Points on a hilly landscape, in no order, each with its height.
From any point a ball rolls to the lowest of the 2 points nearest to it. It stops when none of these is lower. Distance is the straight distance between rows; heights are no part of it.
q528 height 397: [103 121 130 142 111 163 125 124 152 164  98 119  61 150 163  89 134 137
 158 144 127 121 119 129 105 121 154  71 179  98 108 128  73 142 144 131
 132 107 153 138 141 138 113 134 155 152 140 104 126 117 143 169]
q556 height 299: [126 129 116  91  73 199 150 116 124 147 130 144 144 171 110 125 127 134
 109 128  90 107  98 122 116  90  82  50  20  59 136 100 105  86  89 126
 138 142 146 101  82 105 116 126  97  73 155 168 141 106 172  91]
q154 height 501: [132 121  81  81  96 145 140 153 104 128 162 119 198 176 111 154 148 164
 130 106 104 133 133 142 170 152 124 152  82 132 100  77 114 128 149 104
 127  78 109 154  89 148 151 138 118 138 146 118 122  90 114  97]
q706 height 384: [115 101 113 118 154 131 121 132 168 163 112 144 154 143 137 151 102 153
 172 154 101 110  90 116 132 107 157  89 102 119  86 149 122 154 139  86
  99  61 100 158 131 112 174 132 112 116  99 135 148  97 164 146]
q935 height 180: [121 147 198 123 140 126 164 105 101 112 164 133 127 134 120 146 134 141
  90 171 176 139 131 117 143 205  98 165 172 160 195 164 136 126 183 122
  91 173 128 159 144 153 108 132 151 146 135 116 121 162  81 109]
q133 height 579: [139 119  76 116 111 132 118 153 135 134 140 117 202 169  86 161 151 164
 152 119 114 138  87 133 165 124 134 151  74 131 136 108 114 146 173 105
 137  49 150 147 103 117 179 183 104 147 143 123 117 108 161 112]
q144 height 387: [127 164 141 101 162  75 134 147 110  98 152 113 158 115 140 147 148 152
 115 129 172 158 131 135 121 223 144 198 175 170 139 140 148 140 173 118
 110 137 134 163 136 146 135 108 122 161 131 106 125 181  90 115]
q956 height 644: [126 136 158  98 189 105 125 138 107 121 153 205 137 167 149 181 127 132
 123 163 114  65  97 163  93 172  76 109 102 161 112 129 133 121 104 150
  88 137 107 130 149 125  87 162 143  95  94 136 111 156 125 135]
q716 height 665: [133 133  92 131 157  24  89 181 124  66  90 131 146  99 138 141 138  88
 140  96 128 146 156 141 100 126 160 151 143 162  93 125 170  99  57 166
 156 132 103 132 127 122 103 107 138 116 107  98 123 174 119 127]
q339 height 789: [147 119 147 108 106 181 153 107  95  94 164 117 106 134 156 120 169 126
  88  75  99  89 170 184 181 115 100  87 112  75  59  35  71 105 100  80
 131 159 119 139 139 149 137 103 130 142 115 147 122 104  87  74]
q29 height 428: [145 100 145 140 132  78 135 144 133 115 113  84 113  88 130  90 103 114
 124  96 172 145 224 150 165 128 143 160 204 151 119 123 154 102  82 157
 151 133  79 177 119 133 117  59 160 122 159 104 126 118  94 109]
q887 height 743: [113 144 146 140 120 230 171 101 106 140 140 149  79 150 166 115 146 133
 102 113 110  82 100 132 114 100  92  98 100  73 108  91  95 121 158  67
 123 167 155 126 150 146 110 151 130 138  86 159 137 155 122 123]
q88 height 547: [134 170 169 125 152 154 142 107 103 107 160 152 141  90  88 135 129 113
  58 174 128  87 118 120 132 166  85 187 106 147 181 154 181 107 140 122
  88 193 140 110 138 126 112 145 141 115  86 147 134 147  69 127]
q624 height 442: [117 135 122 100 162 107 104 109 127 131 142 169 163 139  91 147 110 132
 119 167 108 112  86 120 123 141  86 149  80 148 162 165 152 130 125 165
 106 134 120 107 132 113 124 176 124  92 115 152 102 145 135 129]
q839 height 659: [133 113 119 116 156  57 149 147 120  91 146 149 156 135 120 158 118 116
 115 120 154 125 176 163 138 168  91 153 128 190  98 121 169  96  75 168
 116 156  74 148 133 146 102 113 139  74 112 120  98 122  94 113]
q399 height 499: [126 147 155 114 158 118 128 111 123 102 153 158 145 130  98 140 122 101
  89 165 112 101 103 136 111 159  74 152  95 157 159 143 164  92  90 171
  90 176 124  97 134 102 104 147 143  85 110 146 102 154  84 130]
q626 height 508: [142 152  88 133 132 132 109 146 156  97 112  92 116  76 118  98 151  88
 122  73  95 118 146 142 106  76 162 183 139 110 102 109 151  95  88 125
 172 147 135 109 135 127 127  98 119 158 106 119 132 161  99 150]
q724 height 420: [118  99 124 114 140  89 149 136 132 141 143 114 107 133 151 116 108 153
 149 127 180 148 174 126 147 170 141 111 188 158 102 131 113 131 122 133
 124  97  71 174 131 136 125  86 155 108 165  99 111 111 118 124]
q930 height 477: [128 123  97 129  74 119  71 136 150 135 100 110 128 147 111 107 143  96
 174 133 132 189 152 141 114 115 136  83 149 137 173 118  96 139  93 208
 189 100 167 126 119 104 123 144 155 138 186  89 121 125 182 126]
q657 height 487: [121  85  84 101 146  66 128 152 131 124 107 106 134 109 156 116 118 149
 171 116 158 149 168 134 151 128 175 106 174 166  51 111 127 147  94 130
 140  67  62 157 131 133 137  95 130 100 153 100 128  97 137 122]
q276 height 531: [112 114 128 174 125  52  96 163 150  97  76 123 123  88 109 101  88  66
 134 126 141 158 167 132 109  75 128 132 156 138 166 165 167  86  47 193
 153 136 127 137 108 104  95 104 136 108 149 110 122 156 115 136]
q190 height 481: [139 113 169 162  71 145 161  95  97 120 167 114  56 138 149 102 144  91
  95 100 135 146 208 174 158 129  87  63 154  76  93  68  71  87  87 154
 160 161 109 133 130 144  97  94 148 145 159 137 111  98  83  99]
q838 height 370: [129 116 142 124 144 149 157 112 129 144 121 149 176 151  99 135  80 142
 106 159  97  82 108 116 144 124 122  97  72 120 131 164 115 108 139  86
  72 110  88 149 109 119 145 129 122  70 117 164 126  75 110 132]
q270 height 348: [111 108 157 107 127 104 143 113 114 140 169 119 129 152 123 138  82 147
 122 131 170 162 168 132 155 182  82 129 163 176 167 145 120 117 140 155
 115 142  92 159 125 136 111 105 157 113 174  98  96 124 101 112]
q297 height 562: [113 100  92 110  85 119 127 119 144 141 119 135 194 155  63 129 101 131
 140 117 107 130 148 150 163  71 102 112  87 100 125 123 143 101  74 130
 127  88  93 135  95 105 149  87 104  99 157 137 117  50 130  95]
q332 height 296: [135 138 138 137 169 133 149 122 136 158 111 164 177 133 110 162  87 162
 137 165 109  92  74  92 136 122 136 112  72 116 118 176 148 142 175  63
  66  89 107 137 124 127 162 162  92  89  85 167 151 103 146 163]
q543 height 621: [123 113 102 132 172  30  64 182 152 105  78 138 129  98 167 153 152 104
 158 133 125 126 122 140  79  96 175 107 135 151  90 140 159 134  57 151
 162 115 121 120 148 121 120 131 123 113 105 108 136 158 168 139]
q612 height 788: [124 154 136 128 179  82 114 126 112 120 129 169 112 132 159 157 131 125
 103 152 124  98  98 136  58 162 114 160 147 143 159 153 167 120 130 145
 128 170 144  79 178 134  95 149 143 157  94 123 112 203 117 153]
q642 height 564: [115  98  83  97 160  32  85 171 135 102 101 147 147 126 157 165 143 129
 170 117 136 146 144 142 119 132 165  91 134 180  53 110 130 146  71 152
 152  86  90 149 145 133 133 134 136  89 119 107 126 136 172 117]
q683 height 727: [149 138 128 156 140 137 155  98  78 142 135 135 152  66  90 108  70 127
 107 143 123 134  69  45 145 142 122 186  64 140 170 207 194 150 180 139
  79 188 136  58 127 134 147 161 109  94  87 177 140 104 161 147]
q903 height 560: [136 155 102 115 129 118 120 148 122  80 138 110 135 114 137 135 168 109
  95 101  96 120 133 139 114 132 131 209 138 153 128 103 153  99 104 120
 161 169 155 116 162 137 117 109 130 169 100 115 117 189  80 135]
q180 height 752: [123 128 141 146 181  53 102 149 128 108 111 180 156 110 117 168 128  88
 111 153 115  94 133 127  92  94 131 113 114 144 102 123 194  84  55 159
 107 139  91 109 130 112 105 111 142  60  79 142 131 123 111 137]
q913 height 767: [131 145 141 142 162 106 118 120 120 130 128 156  98 101 134 143  96 132
 123 153 151 133  85  95  86 146 114 179 141 150 193 199 163 149 171 155
 133 148 163  51 166 136 123 156 123 159 118 138 126 194 146 160]
q955 height 458: [121 134 128 100  64 179 113 119  91 143 151 129 116 184 147 125 161 162
 130  98 113 143 109 114 116 158 125 101 109 114 110  59  69 169 189 107
 151 114 180 139 113 138 111 169 172 164 159  97 132 141 146 116]
q412 height 678: [120 153 184 104 182 126 141 128 108 137 144 191 136 170 143 167 104 157
 124 181 136  75  88 126 121 178  98 106 119 136 126 154 113 134 162 103
  59 129  99 153 131 139 120 154 126 100 107 147 131 141 117 133]
q354 height 371: [136 122 121 129  83 194 125 119 113 134 143 113 135 208 130 160 160 179
 150 129 121 156  83  88 123 152 115 123  76 112 161  91  98 185 217 122
 150 103 195 136 113 138 134 208 139 161 164 121 131 137 171 128]
q967 height 679: [136 112  79 131 133 134 114 106 152 163 124 144 145 128 114 137 110 114
 151 155  94 149  59 110 126  82 115 121  52 147 172 183 130 149 122 139
 132 110 148  78 138  92 162 184  90  78  90 160 133  99 223 136]
q62 height 464: [128 141 129 100 170  22 129 163 105  99 150 113 168  90 162 131 122 138
 126 117 192 153 173 143 124 218 132 192 185 203 140 137 164 122 125 138
 140 143 116 152 144 139 113 105 139 135 144 104 116 191 117  98]
q746 height 285: [131 151 146  95 111 117 139 129  92  88 157  85 140 115 144 127 151 154
 110 101 151 162 160 115 170 195 156 199 180 167 113  95 120 135 153  92
 136 154 111 182 125 162 151  95 131 162 140 105 135 147  77 105]
q20 height 776: [126 162 163 148 199  58 119 136 116 119 139 189 122 114 148 167 130  97
  94 162 133  58 117 131  69 142 129 123 136 146 117 136 187  99  91 148
  98 166 112  89 165 125  92 130 151 112  72 140 132 151 112 155]
q479 height 610: [120 140 130 146 125 105 126 108 168 136 138 101 191 104  65 137 110 129
 105 143 137 155 119 115 169 136 121 241 121 153 207 155 176 111 153 143
 138 140 154 134 111 133 149 129 116 142 156 119 114 144  95 116]
q387 height 484: [130 116 141 152 143  65 114 145 156 118 110 106 153  85  94 114  91  90
 121 106 148 144 194 127 153  97 121 164 169 156 149 155 168  79  86 158
 139 127 101 156 114  96 122  73 149 119 147 113 127 130  88 119]
q158 height 703: [150 145 144 148 186  52 105 169 132  70 123 124 129  78 143 125 140  77
  95  88 127 116 195 136 112 131 152 171 149 154  99 111 181  83  75 148
 138 167 111 147 142 114 106  96 151 130 100 115 138 159  85 125]
q843 height 693: [143 116 131 132 136  98 145 133 110  90 135 151 121 129 134 154 134  94
 105  93 135 122 178 181 135 124  99 113 122 128  77  81 136  73  57 160
 120 167  77 130 122 148 101 102 129  93  93 119 104 121  87 117]
q349 height 228: [129 122 108 101  76 187  97 131 128 154 112 106 111 139 133  84 169 164
 165 116 120 130 127 121 121 135 208  63 156 110  86  68  71 192 154 122
 123  75 146 134  80 113 125 138 160 172 170 106 141  71 160 146]
q676 height 263: [144 122 128 130 117 155 123 110 137 144 142 140 144 187 126 178 137 164
 151 152 137 145  57  98 130 133 101 128  77 148 176 144  94 178 202 133
 125  97 187 128 121 118 161 222  99 130 135 136 133 137 176 127]
q469 height 229: [121 139 118 188 115 167 160 144 163 148  87 132  44  81 149  62 139  76
 142 110 124 138 125 138  75  57 136  76 141  68 125 139 128 104  69 172
 168 147 146  61 134 126 100 100 108 114  85 149 140 165 155 161]
q658 height 372: [130 130 144 129 183 122 125 109 131 157 144 181 143 127 132 155  90 132
 113 175  98  93  67 100 100 128 117 131  83 139 136 176 166 132 138 117
  72 136 114 100 144 114 134 163 120  83  79 176 136 114 148 166]
q46 height 608: [141 137 116 118 155 111  98 143 153 140 105 120 151 139 150 142 137 150
 181 134 144 148  91 105 125 152 188 125 141 144 103 129 121 188 189  94
 120  75 138 151 134 129 175 165  98 156 130 114 144 149 168 140]
q653 height 251: [130 142 106 144 176  96  91 178 169 135  54 130  59  86 186  74 169 110
 171 123 114  85 115 141  54 104 214 102 171 144  84 156 117 156  97 134
 149 115 133  90 153 145  95 126 131 149 116 117 149 167 183 192]
q718 height 582: [124 145 156 135 128 190 149  96  89 115 135 154 123 113 104 120 111 136
  84 164 112 111  77  85 127 157  79 171  79 137 186 172 155 137 171 116
  89 197 135  97 126 137 121 167 128 101  93 165 119 144  98 123]
q588 height 524: [123 143 131  90  79 154 127 122  94 109 160 133 101 166 160 114 153 127
 126  86 110 143 137 139 110 171 111 110 135 142  90  56  75 123 133 139
 147 141 144 138 137 141  97 137 163 156 160  99 109 141 121 118]
q150 height 746: [149 132 154 168 166 110 136 115 111 140 125 145 123  91 109 145  74 148
 131 158 158 150  71  54 125 134 130 179 105 147 181 217 189 176 186 129
  94 154 138  55 141 135 160 166 101 123 100 162 145 139 164 161]
q278 height 641: [130 121 140 176  88 212 160 113 114 134 115  92 103 110 107 114 119 147
 109 112 131 162 105  78 143  99 120 179 130 101 159 149 149 154 194  99
 138 164 151 100 123 152 132 135 110 141 116 141 137 119 105 140]
q553 height 434: [144 132 136 107 138 178 164 130  99 119 150 146 175 161 106 157 121 157
  95 124 101  89 130 141 166 146  90 135  87 104 115 124 122 123 160  65
  68 122  92 183 111 158 139 131 115  98 108 146 128  99  80 118]
q348 height 149: [151 147 103 162 149 130 134 174 152 134  83 123  40  61 173  65 155  90
 152  92 120 100 115 135  66  83 167 134 158 106 106 139 147 132  95 151
 167 139 143  59 154 154  88 102 124 139  71 140 153 168 160 196]
q329 height 607: [101 115 156 137 159 117 145 124 132 142 128 183 102 163 173 151 120 106
 128 155  93  96 110 141 107 127  96  71 123 118  87 117 110 107  98 117
  98 149  98 139 142 130  99 133 143 118  95 137 125 145 126 136]
q696 height 728: [117 126 146 154 109 220 175 117 110 159 130 169  71 154 164 118 113 145
 120 115 112 105  59  91  94 100  87  99  96  89 113 136 106 165 179  78
 113 141 160 112 140 154 110 163 114 127  79 164 148 147 172 151]
q856 height 273: [130 122 150 123 114 131 117 141 144 123 106  65 102  78 129  73 119 143
 132 103 162 119 182 117 160 130 193 138 213 119 109 136 113 132 139 114
 122 111  95 164 111 121 138  81 130 168 161 111 131  97  80 122]
q722 height 369: [110 116 147 125  89 193 152 103 113 148 153 135 103 172 139 125 127 128
 104 119 106 114 131 129 131 107  84  57  83  62 128  91  74 101 101 121
 131 146 131 120  99 103 106 117 139 122 153 144 119  93 127 109]
q45 height 614: [115 131 127 138  89 225 160 102  98 131 150 120 120 129 100 130 131 144
  84 122 102 114 102  96 139 105  88 143  76 100 167 131 132 125 170  85
 118 166 149 123 116 147 127 138 116 109 121 166 136 130  91 116]
q816 height 705: [140 139 123 159 152 133 152 112 136 137 123 131 174  67  78 120  75 136
  98 148 125 111 113  65 137 111 157 176  94 129 142 180 215 125 176  94
  84 132 124  86 120 129 157 135  97  86  75 174 152  89 129 167]
q503 height 412: [102 116 114 130  83 155  91 117 141 154 115 124 107 158 120 118 135 120
 171 144 111 156 134 141  95 102 121  43 129 100 135 105  75 141 101 179
 156  97 166 114 116  98 120 130 154 125 163 109 128 108 187 128]
q219 height 682: [133 129 128 164 178 116 128 141 140 159 106 154  97  75 139 126  96 126
 139 136 129 112  96  84  98  89 149 152 145 112 128 185 183 141 147 122
 106 117 130  65 150 116 152 126 113 121  65 151 160 115 164 186]
q768 height 373: [159 128 128 125  83 157 113 146 142  99 109  51  86  71 123  38 166 117
 125  73 126 114 181 152 147 101 208 151 188 111 120 105  92 111 111 129
 168 139 126 137 106 124 110  73 122 189 162 122 133 121  91 141]
q552 height 645: [107 107  84 140 132 146 122 116 166 165 100 146 136 124 117 125 100 110
 154 151  85 128 107 127  99  58 125  90  73 119 134 150 143 125  81 134
 133 100 126  95 107  93 155 124 102  84  94 144 136  92 195 146]
q420 height 534: [140 158 159 141 178  89 130 147 134 100 126 119 170 129 154 186 142 169
 177 153 169 183  93 105 117 188 178 142 125 146 123 133 145 204 214  75
  77 106 130 149 147 145 173 174  74 162 144 128 138 178 151 118]
q965 height 202: [127 136  95 118  59 224 137 113 119 165 135 130 126 158  92 116 168 124
 116  99 122 140 125 126 108  70  98  83  53  55 132  75 136 103  87 119
 175 131 186  80  97 113 132 118 108 114 155 162 147 110 180  81]
q936 height 441: [122 112 101 106  89 163 117 126 143 144 102  98 135 144 115 114 138 134
 156 101 104 112 136 142 144  85 155 103 144  83 101  93 120 126 112 121
 144  94 111 135 124 107 142  90 128 143 144 111 136  81 120 116]
q294 height 360: [144 116 131 117 108  96 119 135 123 123 132  64 109 102 128  74 116 132
 121  88 160 166 194 135 160 145 174 164 212 150 142 128 102 122 124 161
 153 131 118 176 105 136 123  74 150 154 200  95 129 135  98 123]
q266 height 363: [129 122 106  92  69 178 110 138 103 139 119  94 129 146 131 109 150 157
 138  78 115 131 138 125 147 134 172 124 145 102  80  65  97 153 155  95
 143  92 122 141 102 134 139 115 133 187 162 113 131  82 103 112]
q847 height 354: [142 131 118 138 193  64  66 176 152 113  70 113  83  71 188  83 155 125
 184 161 155 116 123 137  84 142 233  97 196 164 125 189  93 159 122 127
 156 109 143 131 151 136  93 128 126 150 172 107 158 191 194 181]
q287 height 377: [132  96  88 105 112 151  81 136 150 153  98 127 132 154 147 121 150 163
 203 151 126 129 133 144 131 129 196  45 147 126  82  94  66 198 121 130
 142  45 133 159 102  99 146 137 149 135 155  99 132  64 214 128]
q19 height 680: [124 141 110 148 151 111 118 118 160 149 119 122 180  82  81 111  83 116
 107 134 127 120 139  90 138  83 140 182 114 137 159 172 195  85 132 113
 112 139 123 105 122 111 152 121 119 100 104 143 140 115 116 143]
q505 height 447: [115 121 138 129 108 184 139 114 136 161 112 116 101 170 159 137 127 166
 141 123 120 133 104 108 134 126 142  87 149  92 114 119  86 164 184  87
 103  98 131 164 115 131 142 138 126 154 143 128 138  99 125 151]
q5 height 723: [141 135 132 134 166 110 132 136 140  99 132 147 143  96 120 145 138  90
  82 109  96  86 153 156 114  90 130 121 100 114  87  93 168  72  73 118
 109 159 105 111 143 113 121 109 129 113  58 146 129 129  83 130]
q433 height 357: [133 189 164 118 161  98 145 124  92  79 153 151 137 122 141 180 170 159
 102 167 153 116  91 117  85 220 137 191 142 147 159 145 168 174 194  97
 116 172 157 118 160 160 117 158 110 193 105 126 136 207 102 139]
q794 height 404: [119 140 183 108 149 143 173 109  83 108 187 164  78 163 143 140 135 117
  87 153 131  91 135 168 128 182  49 115 147 150 130 119  93 109 136 135
  98 182 120 150 157 153  94 133 162 129 107 119 102 156  80 116]
q862 height 460: [106  95 107 118 131 125 113 138 155 145  94 161 133 157 160 142 125 137
 187 144 105 118 110 156 113 105 150  51 126 115  70 110  91 152  96 125
 131  68 118 164 126 112 140 127 133 119 129 107 139  89 189 124]
q679 height 312: [128 129  60 114  63 193 124 137 134 148 130 115 180 156  72 127 157 136
 135  99  87 125 108 134 129  63 107 139  55  73 130  82 140 111 114 100
 167 100 174  84 101 115 143 117 106 124 143 154 136  91 154  89]
q687 height 444: [135 189 164 123 156  85 138 139 114  76 145 119 158 105 145 172 156 167
 147 159 162 178 104 107 103 234 169 197 155 160 150 130 158 185 203  94
 117 148 156 139 142 153 146 139  80 184 141 116 135 207 113 118]
q255 height 611: [130 110  76  94 128  46 121 159 127 110 132 120 189 142 112 150 129 128
 153 105 150 167 173 161 151 157 113 158 129 176 100 117 158 117  84 172
 154 114  88 141 124 139 124 132 116  91 139 110 103 126 141 109]
q263 height 609: [127 106  70 121  82 140 114 115 155 158 108 124 184 145  76 122 115 118
 146 147  81 134 115 139 138  63 109  78  55  90 156 136 128 117  79 144
 146  81 131 112  88  88 155 128 106  83 140 139 124  57 197  99]
q593 height 446: [127 118 129 132 129  82 110 105 163 159 129 107 161 137 102 142 111 139
 137 150 168 196 112 116 156 143 116 158 152 165 226 169 129 144 161 179
 146 123 164 132 135 112 139 150 132 137 193 102 102 158 144 124]
q774 height 649: [143 167 148 168 143 121 138 128 145 133 124  90 162  58  73 118 103 124
 104 115 153 135 159  90 151 105 150 235 141 129 172 171 197 109 163 103
 119 139 146 142 108 134 157 105 115 148 121 135 150 134  79 139]
q112 height 546: [126 132  83  96 144  30  90 158 141 101 134 108 183 121 142 141 142 132
 156 102 146 170 138 139 147 181 141 187 149 187 124 127 151 142 115 155
 161 102 133 139 151 128 143 129 133 135 150 100 103 175 143 116]
q448 height 764: [118 138 165 138 113 185 160  96 122 126 146 128  45 135 172  97 158 106
 104 101 103  80 148 156 149 114 113  69 138  59  68  62  58 117 140  82
 140 164 137 140 162 150 116 123 143 157 108 161 131 129  90 115]
q406 height 490: [121 128 135 107 109 186 159 114  99 127 149 119 124 177 149 150 144 150
 108 104 111 101 131 138 155 145 107 122 129 113  91  90  96 140 171  69
 104 131 118 171 117 146 137 119 142 144 124 127 134 112  89 114]
q123 height 507: [108 106 128 119 117  81 113  96 148 158 141 122 185 147  80 138  87 123
 131 158 142 152 113 112 177 136  93 142 112 164 205 175 121 119 127 168
 125 112 117 144 108  95 143 146 132  92 184 121 110 110 138 109]
q478 height 662: [124 134 128 163 123 160 147 128 141 138 109 119  86  76 117  94 100 119
 122 103 126 138 110  79 131  77 118 176 137 101 155 171 166 133 158 118
 123 151 141  68 134 138 134 107 111 138  80 139 151 130 135 169]
q573 height 704: [144 103  80 137 127 129  83 124 165 163 121 136 144 159 116 147 137 110
 168 168 129 152  92 132 122  83 123 112  94 165 175 148  93 168 118 144
 169  81 180 106 139  76 162 198 102 112 112 116 120 120 226 125]
q831 height 818: [170  90 130 102  69 181 145 119  78 124 176 100 122 143 126 111 145 139
 104  71 131 116 186 174 173 117 118 108 105  58  73  45  93 113  73 104
 151 130 108 118 105 131 125  73 124 158 159 154 135  48  88  64]
q475 height 530: [106 119 115 172  78  99 103 138 152 125  91 115 107 121 111 103 104  83
 142 133 131 177 152 144 107  82 124  90 147 117 162 138 119  95  58 211
 169 133 130 125 103 108 107 107 147 104 173 100 118 122 145 132]
q962 height 368: [134 119 135 151 104 147 125  86 147 153 128 103 141 155 103 149 109 150
 147 165 153 192  79  81 143 124 127 128 113 149 204 163 122 171 207 152
 141 112 175 120 120 121 162 179 120 140 182 132 131 126 149 123]
q846 height 271: [126 125 188 110 100 149 162  94  83 125 178 116 135 148 118 140 128 151
  88 137 168 135 168 131 191 193  82 166 158 160 173 138 117 113 163 125
  91 171 108 179 117 148 133 109 157 119 149 113 112 114  64 108]
q766 height 429: [118 101 171 138  51 203 126  84  84 161 169  96  70 151 125 104 136 110
  88  95 138 146 173 147 162 113  94  60 120  48 124  83  76  98 109 133
 155 153 145 113 101 122  99  95 150 142 193 158 123  74 102  79]
q776 height 570: [112 112 128 114 107 130 140 128 109 128 139 159  98 183 167 150 132 115
 139 116 121 129 135 150 117 144  82  67 128 133  80  81  86 120 105 146
 126 121 108 156 128 142 105 127 155 125 135  99 109 119 133 117]
q102 height 259: [130 119 174 143 128 122 146 105 132 117 144 100 108  97 111 114 117 102
  85 108 154 114 206 144 184 124 112 156 173 135 135 120 120  85 113 125
 120 165 103 166 137 131 132  79 159 140 126 114 121 109  60 112]
q157 height 346: [112 151 161 123 141 129 148 108 111 126 145 149  73 152 164 127 131 108
 101 152 126 122 114 128  93 151  89 114 162 133 133 131  98 117 148 121
 121 165 146 143 170 144 103 146 150 174 127 109 113 160  99 144]
q436 height 647: [143 110  69 128 111 120  90 126 155 162 126 113 178 166  99 148 149 132
 174 141 138 148 118 134 163  93 146 105 110 142 143 118  99 169 139 145
 154  30 157 149 115  94 179 169 111 125 148 113 129  89 203 108]
q647 height 443: [165 141 104 130 119 150 114 159 152  71  99  74  76  63 139  43 184  84
 111  47  88 103 182 157 131  81 190 144 161 105  77  82 103  94  74 115
 178 157 125 117 116 128 123  84 105 173 137 121 127 151  85 130]
q743 height 286: [106 112 117 183 114 157 128 131 173 149  68 134  52  83 155  64 127  89
 172 167 103 141 122 134  79  60 156  54 151 108 141 163 105 132  72 183
 165 115 155  61 123 119 114 106 113 100 106 134 134 127 209 173]
q438 height 153: [135 139 148 123 137 127 135 132 129 116 124  97 114 105 140 112 142 120
 113 112 138 114 165 132 156 138 150 166 171 114 106 106 131 108 149  91
 115 140 109 152 139 129 142  96 136 162 116 107 131 133  71 128]
q273 height 656: [134 138 125 154 182  91  93 140 157 150 105 119 122 108 146 154 117 141
 164 147 166 139  95 102  98 120 172 153 155 131 147 190 150 158 169 110
 122  99 134 106 152 132 153 141 106 141 114 134 159 161 156 161]
q214 height 706: [121 139 155 121 146 168 149 113 121 150 132 165 107 177 163 167 107 165
 128 147 115  96  64 116 103 140  94 110 102 125 127 140 111 174 185  97
  87 124 136 149 139 148 122 188 134 127 108 147 134 146 141 151]
q731 height 509: [141  83  79 111  94 123 138 134 128 123 133 114 164 147 101 131 113 141
 134  90 139 143 187 160 161 104 125 111 116 108  78  96 126 112  87 128
 133  91  73 148 114 127 140  87 120 123 154 120 119  44 107  93]
q690 height 270: [112 161 179 123 161 134 159 114  91 104 155 157 105 147 138 160 131 154
 102 173 158 116  92 123  94 191  91 148 156 138 159 167 130 154 183 104
  99 181 155 130 165 153 111 166 139 162 114 127 128 189  92 128]
q787 height 419: [138 128  78  79  85 172 134 143 113 114 142 115 181 157 102 152 160 139
 117  80  86 102 137 154 161 103 132 160  71  95  83  74 127 102 104  88
 146 108 126 127 110 130 135 107  98 135 128 143 132  96 114  94]
q772 height 342: [102 105 145 177 100 165 114 118 169 152  86 126  56 117 151  66 138 104
 174 172 115 139 133 153  89  93 153  31 164 104 134 141  79 121  94 173
 156 102 148 119 132 117 108 107 137 134 159 113 126 104 176 166]
q500 height 563: [119 128 131 118 134  79 127 122 158 148 152 118 214 116  77 146 106 147
 131 150 162 160 127 124 191 156 121 194 129 167 180 169 160 119 158 142
 112  98 109 158 111 127 164 134 115 104 159 136 115 125 109  98]
q168 height 459: [120 119 177 148 133 137 168  98 100  97 160 139  56 145 161 110 133  91
  94 124 130 130 172 174 146 149  78  65 167 120  97  94  68  95 110 146
 126 173 110 139 157 152  98 102 161 135 122 107 103 131  78 119]

Where does a ball stop that starts at each point below?
q20 => q144
q339 => q676
q967 => q349
q219 => q935
q478 => q332
q716 => q935
q573 => q965
q475 => q348
q774 => q676

Call two points neighbours if one is among the 2 nearest of the other. Go from one point of each pair to the other, from neighbour to neighbour, staying as low as possible. Name the highest point that can't be avoided.
q349 / q144 => q276
q676 / q332 => q612
q349 / q348 => q406
q935 / q438 => q687
q438 / q965 => q190
q349 / q332 => q862
